Each row is a point on a tangle of strands that fork, close into loops and nearly touch. The rows are in no order.
In the rows, 128 means zero.
Points whose rows are less than 109 apart are linked; no others are. Some points are linked to none.
k786: [103  78 126 118 151 164 147 126 170 130 129 147 108 116  96  87 147 128
 117  94 113]
k251: [110 126 101 163 114  91 129 148 115 153 128  96 104 157 136 102 151 125
 118 131 152]
k22: [142 127 100 104 157 111  99 123 178 160 117 167 154 147 142 120 157 104
 100 164 168]
k666: [109  76 159 121 154 140 104 171 104 135 178 103 121  60 138 134 153 164
  94 142 108]
k850: [152 137 113  84 126 122 101 173 128  95 131 123 167 138 207 154 110 135
 128 136 207]
k844: [133  84 160 156  90 123 106 159  82 124 123 156  90 111  74 147  99 140
 145 121 110]
k681: [ 93  87 131 137 160 140 122 118 132 111 140 121 107 127 127  64 169 127
 136 110 135]
k223: [ 95 130 149 171 139 141 122 128 121 119  65  94 121 155 165 121 122 150
 155 108 160]
k333: [103 120 170  95 159 142 129 107  61 101 149 140 154 129 160 154 146 114
  97  91  89]
k556: [124 102 155 121 171 145 117 137  86 103 118  92 128 114 162 134 117 101
 101 130 144]
k705: [143 162 100 145 121 122 161 115 170 103  88  92  85 130 119 147 116  89
 106 148 120]
k957: [134 144 135 146  82 102 144 108 100 188 109 161 112 127  61 110 116 136
 132 117  97]
k453: [109 175 117 148  97 143 129 130 202 124  78  84 138 141 119 122 152 148
 171 127 115]
k311: [119 179 147 136  94 131 171 126 166 123 114 130  92 130  88 106 140 116
 141 114 106]
k975: [183  69 146 137  86 116 168 109 135 115 145 160 107  81  66 131  90 146
 163 135 106]
k963: [114  97 225 139 158 154 106 117  64 129  96 159 183 123 123 158 114  97
 122 117 121]
k18: [158 105 160 161  87 133 184 123 134 121 140 157  76  99  67  86 104 107
 136 120 117]
k420: [ 96 156 109  87 139 128 182 102 175 109 140 115 128  82  63 131 160 134
 108 167  69]
k511: [101 157 188 108 143 122 148 123  84 107 155 117 198 151 188 157 149 100
 111  81 108]
k688: [123 129 154 157 132 126 111 137 115 136  99  61 127 163 201 154 138 138
 121 117 141]
k137: [139 153  40 129 110 125 127 123 176 136  92  92 134 179 161 122 129 134
 156 114 148]
k651: [173 138 133 132 128 114 148  82 114 121 129 116  99 112  61  70 101 166
 213 120 105]
k315: [134 107 166 131 120 123 127 117 166  95  80 128  74 121 113 116  76  83
  96 131 141]
k505: [137 151 123 103  73 121 215 105 118 123 151 157 120  89  43  96 113 157
 159 129 113]
k174: [111 182  67  95  97 138 147 139 172 164 179 141 182  63 119 149 154 140
 119 152  85]
k369: [136 159 145 197 128  88 183  89 140 133  93 104 102 135  94 108 111 128
 181 128 120]
k588: [139 135  74 104 133 169  81 146 131 127 140  99 125 166 167 137 111  91
 128 131 150]
k518: [111 157 123 107 135 118 127 157 152 140 176 130 102 135  70 129 151 121
 104 123 132]
k380: [143 132 125 146 161 116 109 140 164 189 104 133 165 145 117 106 143 107
 105 151 181]
k870: [108 168 152 136 101 145 100 136 184 109  85 127  85 161 150 126 105 131
 132 114 135]
k974: [130 116 120 130 128 137 171 115 159 110  75 101  78 115 107 115  90  75
 127 136 137]
k143: [110 100 105 122 138 118 196 109 139 138 158 156 107  68  64 124 128 167
 138 126  59]
k12: [160 112 145 183 107  90 128  81  95 106 103 162  89 137 107 127  68 159
 181 138 118]
k782: [135 197  88 118  93 115 139 146 167 144 141 105 187 162 101 136 183 153
 164 149 131]
k630: [ 95 194  80  74  96 132 177 120 153 122 162 148 178 123 109 127 179 126
 107 157 103]
k234: [157 124  63 109 123 119  71 136 175 106 129 186 158 137 143 136 132 140
 172 113 191]
k555: [ 85 180  99 103  90 142 225 109 123 101 157 119 161 143 102 100 178 118
 128 140  92]
k278: [136 139  92  91 145 142 208  88 126 144 171 149 127  85  57 105 144 148
 146 125  49]
k610: [151 178 112 172 132 116 103 116 177 158 126  91 144 168 202 158 128 118
 155 120 171]
k990: [162 164 110 163 145  99 100 163 163 129 138 133 143 156 186 154 128 100
 160 144 190]
k28: [ 95 147 133 126 156 145 126 140 101  87 140 118 180 171 220 154 111  84
 120 112 195]
k222: [ 98 130  84 105 156 134 109 160 149 168 185 120 104  72 129 113 134 179
 108 121  87]
k895: [136 132 142 130 132 127  76 150 114 169 152 134 193 162 194 134 145 115
 101 140 195]
k758: [114  90 180 163  88 127 126 113  60 110  90 118 142 137 171 122 121  99
 103 114 106]
k968: [139 117 124  98 124 126  59 160 112 109 154 157 184 120 183 179 150 121
  86 159 138]
k181: [108 105 212 134 138 136 147 136  94  84  96 126 106 142 178 150 116 148
 131 108 135]
k569: [143  70 138  84 136 154 142 134  93 106 127 132  80  84 124 126  96 141
  89 121 105]
k982: [135 179 142 171 150 148  91 119 122 162 120  99 151 172 221 144 117 127
 137 121 157]
k735: [108  69 186 122 171 155  80 125  78 128 111 155 135 103 103 162 122 129
 139 126 103]
k549: [ 99  90 156 147 147 142  88 150 105 116 110 141 120 134  75 162 112 124
 143 113 130]
k24: [ 79  91 128 118 165 136  90 165 143 108 176 133  97 112 127 147 164 153
 107 132 115]
k340: [153 116 146 115 122 138 139 115 139 125 111 135  80 104  58 168 100 110
 132 142  79]
k919: [137 127 161 119 127 158 104 168 109 148 121  78 110 154 167 120 146 166
 120  97 139]
k316: [177 199  71 117  56  96 120 129 180 125 160 146 162 148 128 157 168 127
 160 161 128]
k162: [129 139 133 120 139 153 110 140 117 147 158  92  81 131 132  91 159 172
 119 102 100]
k360: [ 89 108 159  83 154 179  84 154  94 128 153 163 180 109 130 163 147  86
  79 122 119]
k962: [115  72 108 157 137 101 124 143 101 132 127 130  74 133 126 149 148 139
 110 120  80]
k507: [170 128 181 153 144 116 121 130  77 148 129 124  74 137 138 113  96 147
 137 121 123]
k810: [ 92 109 138 113 115 128  81 166  95  91 168 137 174 114 179 159 151 140
  89 129 121]
k907: [127 190 149 127  86 152 221 124  92 129 159 138 137 124  56 111 132 132
 160 134 106]
k771: [ 94  94 138 117 181 115 123 134 139  77 135 139  97 143 153  85 153 110
 102 143 150]
k887: [130 113 118 127 144  99 151 137 138 110 102 105 102  96  84 119 135 153
 124 133 122]
k493: [121 137  78 101 152 122 164 128 201 124 134 108 139 106  71 127 177 105
 106 153  88]
k313: [ 79 109 135 117 158 124  80 196 146 122 125 145 118 137 115 162 139 145
 122 116 125]
k416: [167  99 145 172  83  95 142  73  94 143 122 132  95 133  91 100 101 148
 142 123  94]
k210: [122 158 168 136 175 132 108 132  67 162  98 113 107 133 135 110  76 117
 128 117 198]
k520: [125 139  98 111 121 149 139 123 150 175 119 126 132 121  79 122 150 148
 140 108  78]
k965: [ 96 123  47 122  91 109 165 150 155 154 120 121 147 130 106 123 150 124
 112 129 141]
k256: [119  61 162  98 146 160 138 145  62 113 151 117 130  60 153 137 132 159
  91 130 102]
k306: [151 146  71 104 161 124 148 141 205 140 161 104 158 136 105 116 170 114
 139 142 140]
k392: [116  81 108  99 144 163  87 135 131 127  88 116 131 137 157 143 141 144
 106 134 111]
k927: [138 114 110  94 141 123  88 154  97 172 144 107 129 125 147 112 148 130
  71 144 151]
k805: [137 125 108  88  82 141 156 122 109 136 152 134  97  68  47  93  97 151
 128 119 109]
k535: [129 152  59  82  99 155 104 155 208 145 171 160 152  67 108 139 131 147
 118 150 125]
k737: [136  76 131 162 130 129 137 109  96 132 118  91  79 140 157 122 136 129
 107 114  80]
k707: [154 146 100 109 149 143  46 136 149 136 128 150 132 181 164 155 130  89
 126 111 144]
k984: [162 101 140 111 113 107 143 109 130  79 139 113 104  68  42 112  74 149
 157 164 122]
k206: [ 68 113  78 109 147 129 162 129 150 148 182 131 115  88  95 128 162 177
 123 114  58]
k370: [103  93 175 177 151 155 138  96 108 151  55 108 137 149 172 141  98 114
 141 115 137]
k820: [116 126 115 107 126  90  63 146 172 109 125 154 163 145 142 134 138 119
 131 145 201]
k270: [104 172 196 130 131 131 101 127 100 102 128 136 191 152 205 183 148  95
 105 129 128]
k264: [119 170 119 167 100 109 106 156 184 121  84 113 114 160 131 154 135 127
 141 139 147]
k147: [125 157 134 129 166 148 115 135 154 153  97 116 109 159  92 132 104 112
 151 114 153]
k818: [140 102 219 164 127 119 145  62  37 100 124 144 144 130 179 119 104  98
 127 108 111]
k992: [119 113  52  93 151 114  98 141 130 167 169 120 119 105 123 107 151 153
  86 120 126]
k879: [171 189  74 105  91  83  92 149 174 128 160 148 122 138 133 143 147 111
  97 160 156]
k709: [163 112 191 152 134 111 139 129 137  98  92 151  67 101  92 142  81 115
 126 136 113]
k187: [111 120 175 118 134 122  75 142  89 112 139  80 195 117 170 148 175 154
 104 139 117]
k451: [157 120 147 158  73 101 159 154 131 165 125 140  94 114  73 108 135 119
  90 135 110]
k712: [133 153 122 173 140 116 166  72 113 149  93 144  79 135 136  88  51 121
 155 116 161]
k998: [151  46 144 143 113 102 131 143 111 123 159 163 121  99  67 123  71 152
 163 128 120]
k273: [145 141 117 155 102 103 195  69 117 103 116 149 130 130  66 110  94 177
 216 139  94]
k74: [114 118  65 134 156  85 115 147 144 124 139 103 121 160 161 109 158 133
 118 123 164]
k899: [165 100  98 122 120 141  59 158 119 149 161 152 186 146 178 138 143 119
 124 149 161]
k355: [163  97 237 145 141 128 140  82  57 123 129 163 166 110 137 142 112 121
 116 128 111]
k483: [142 130 160 183 153 115 136  56  88 132  89 160  89 137 121 107  70 116
 162 129 132]
k513: [ 88  90 174 114 180 159  93 154  95 126 147 181 146  74 109 137 110 132
 100 122 125]
k266: [120 138 208 163 149 144 143  95  81 150  78 130 188 130 162 152  98  93
 122 122 154]
k149: [150  93 156 122 140 163 131  98 102  98 112 135  84 130 105 102  76 141
 172 105 114]
k576: [175 156 114 165 136 111 110 140 132 111 148 143 167 169 250 176 107  97
 146 144 201]
k545: [166 182 144 164 104 110 219  66 127 148 117 117 133 133  80 118 106 144
 197 135 108]
k655: [142 138 111 124 133  88 117 116 171 109 102  73  97 138 132 133 131 105
  85 160 118]
k2: [133 141 109 123 135 115 130 131 109  76 127 146 191 154 246 167 104 100
 121 134 199]
k732: [123 135 129 161 132  99 112 144 109 159 118 131 117 172 171 105 124  92
  84 133 166]
k19: [129 126  49  90  88 131  85 138 198 143 149 169 152 121 138 132 155 149
 120 135 123]
k531: [ 99 171 100 126  87 130 138 108 176 130 111  88 173 155 100 122 191 141
 163 150  98]
k491: [114 112 129 189 127 106 159 114 124 131  62 105  92 146 122 129 109 147
 159 107 133]
k559: [117  40 123 159 124 127 164 120 116 137 140 149  98 105  90 124 130 159
 132 118  66]
k254: [145 108 114  94 113 137 128 142  86 155 126 125 101  66  78 108  84 140
  99 124 134]
k46: [159 168  49 122 110 117 151 122 205 122  99 144 165 171 161 138 142 136
 177 125 144]
k378: [163 114 134 133 123 148 126  99  89 144  99 115  96 122  74 105  57 160
 199  92 116]
k170: [ 98 139  79 153  97 112 172 149 145 129 115 101 117 175 113 116 156 122
 129  97 121]
k932: [113  84 187 110 159 155 155 116  53  97 138 151 115 137 148 141 104 137
 128  98 116]
k579: [ 93 172  92  45 109 148 181  91 165 129 139 129 145  96  85  98 163 142
 100 139  89]
k641: [173 168  81  96 132  81 100 143 187 129 146  96 119 143 144 136 155 123
  93 166 129]
k629: [170 110  63  88 130 137  80 143 187 113 162 200 150 119 145 142 141 146
 157 148 145]
k465: [118 102 107 127 184 105 118 153 121 105 175 110 128 135 143 110 158  84
  99 140 170]
k429: [ 98 133 164 133 114 156  49 153 145  97 104 120 116 162 179 140 128 122
 124 121 154]
k773: [109 172 126 117  98 165 226 114  98 147 179 117 156 116  90  90 173 127
 144 145  96]
k268: [120 151 198 162 156 150 132  83  52 155 102 124 134 117 165 123  68  99
 120 116 170]
k834: [140 132 134 150 150 127  75 144  67 175 139 112 133 145 171 129 140  95
  90 129 177]
k522: [121 129 176 120 123 166  77 146 139  89 131 144 163 159 197 146 157 105
 116 124 151]
k644: [144 156  81 105  99 156 115 131 181 137 131 106 128 154 144 116 125 112
 127 110 147]

A tip is a point with one link. Name the tips that can be reached along the links from each point below, in the order of the rows.
k143 -> k786, k278, k965, k737, k187
k782 -> k181, k340
k137 -> k707, k46

A fork is a point with three links, a tip a point with one. Leave the first point through the second and follow the links. Name the first fork or tip that comes.
k429 / k870 -> k340
k22 / k820 -> k630
k705 / k655 -> k181
k712 / k483 -> k975
k907 / k505 -> k549
k630 / k174 -> k380
k149 / k378 -> k223

Name the points in between on the shortest way along the links from the first point to the second, in order.
k491 / k998 -> k223 > k370 > k266 > k963 > k735 > k549 > k844
k927 / k786 -> k834 > k732 > k251 > k74 > k465 > k771 > k681
k74 / k962 -> k251 > k732 > k834 > k927 > k992 > k222 > k206 > k143 > k559
k223 / k174 -> k370 > k266 > k963 > k735 > k549 > k313 > k24 > k666 > k256 > k569 > k254 > k805 > k505 > k907 > k773 > k555 > k630
k610 / k149 -> k982 > k688 > k223 > k491 > k369 > k545 > k273 > k651 > k378
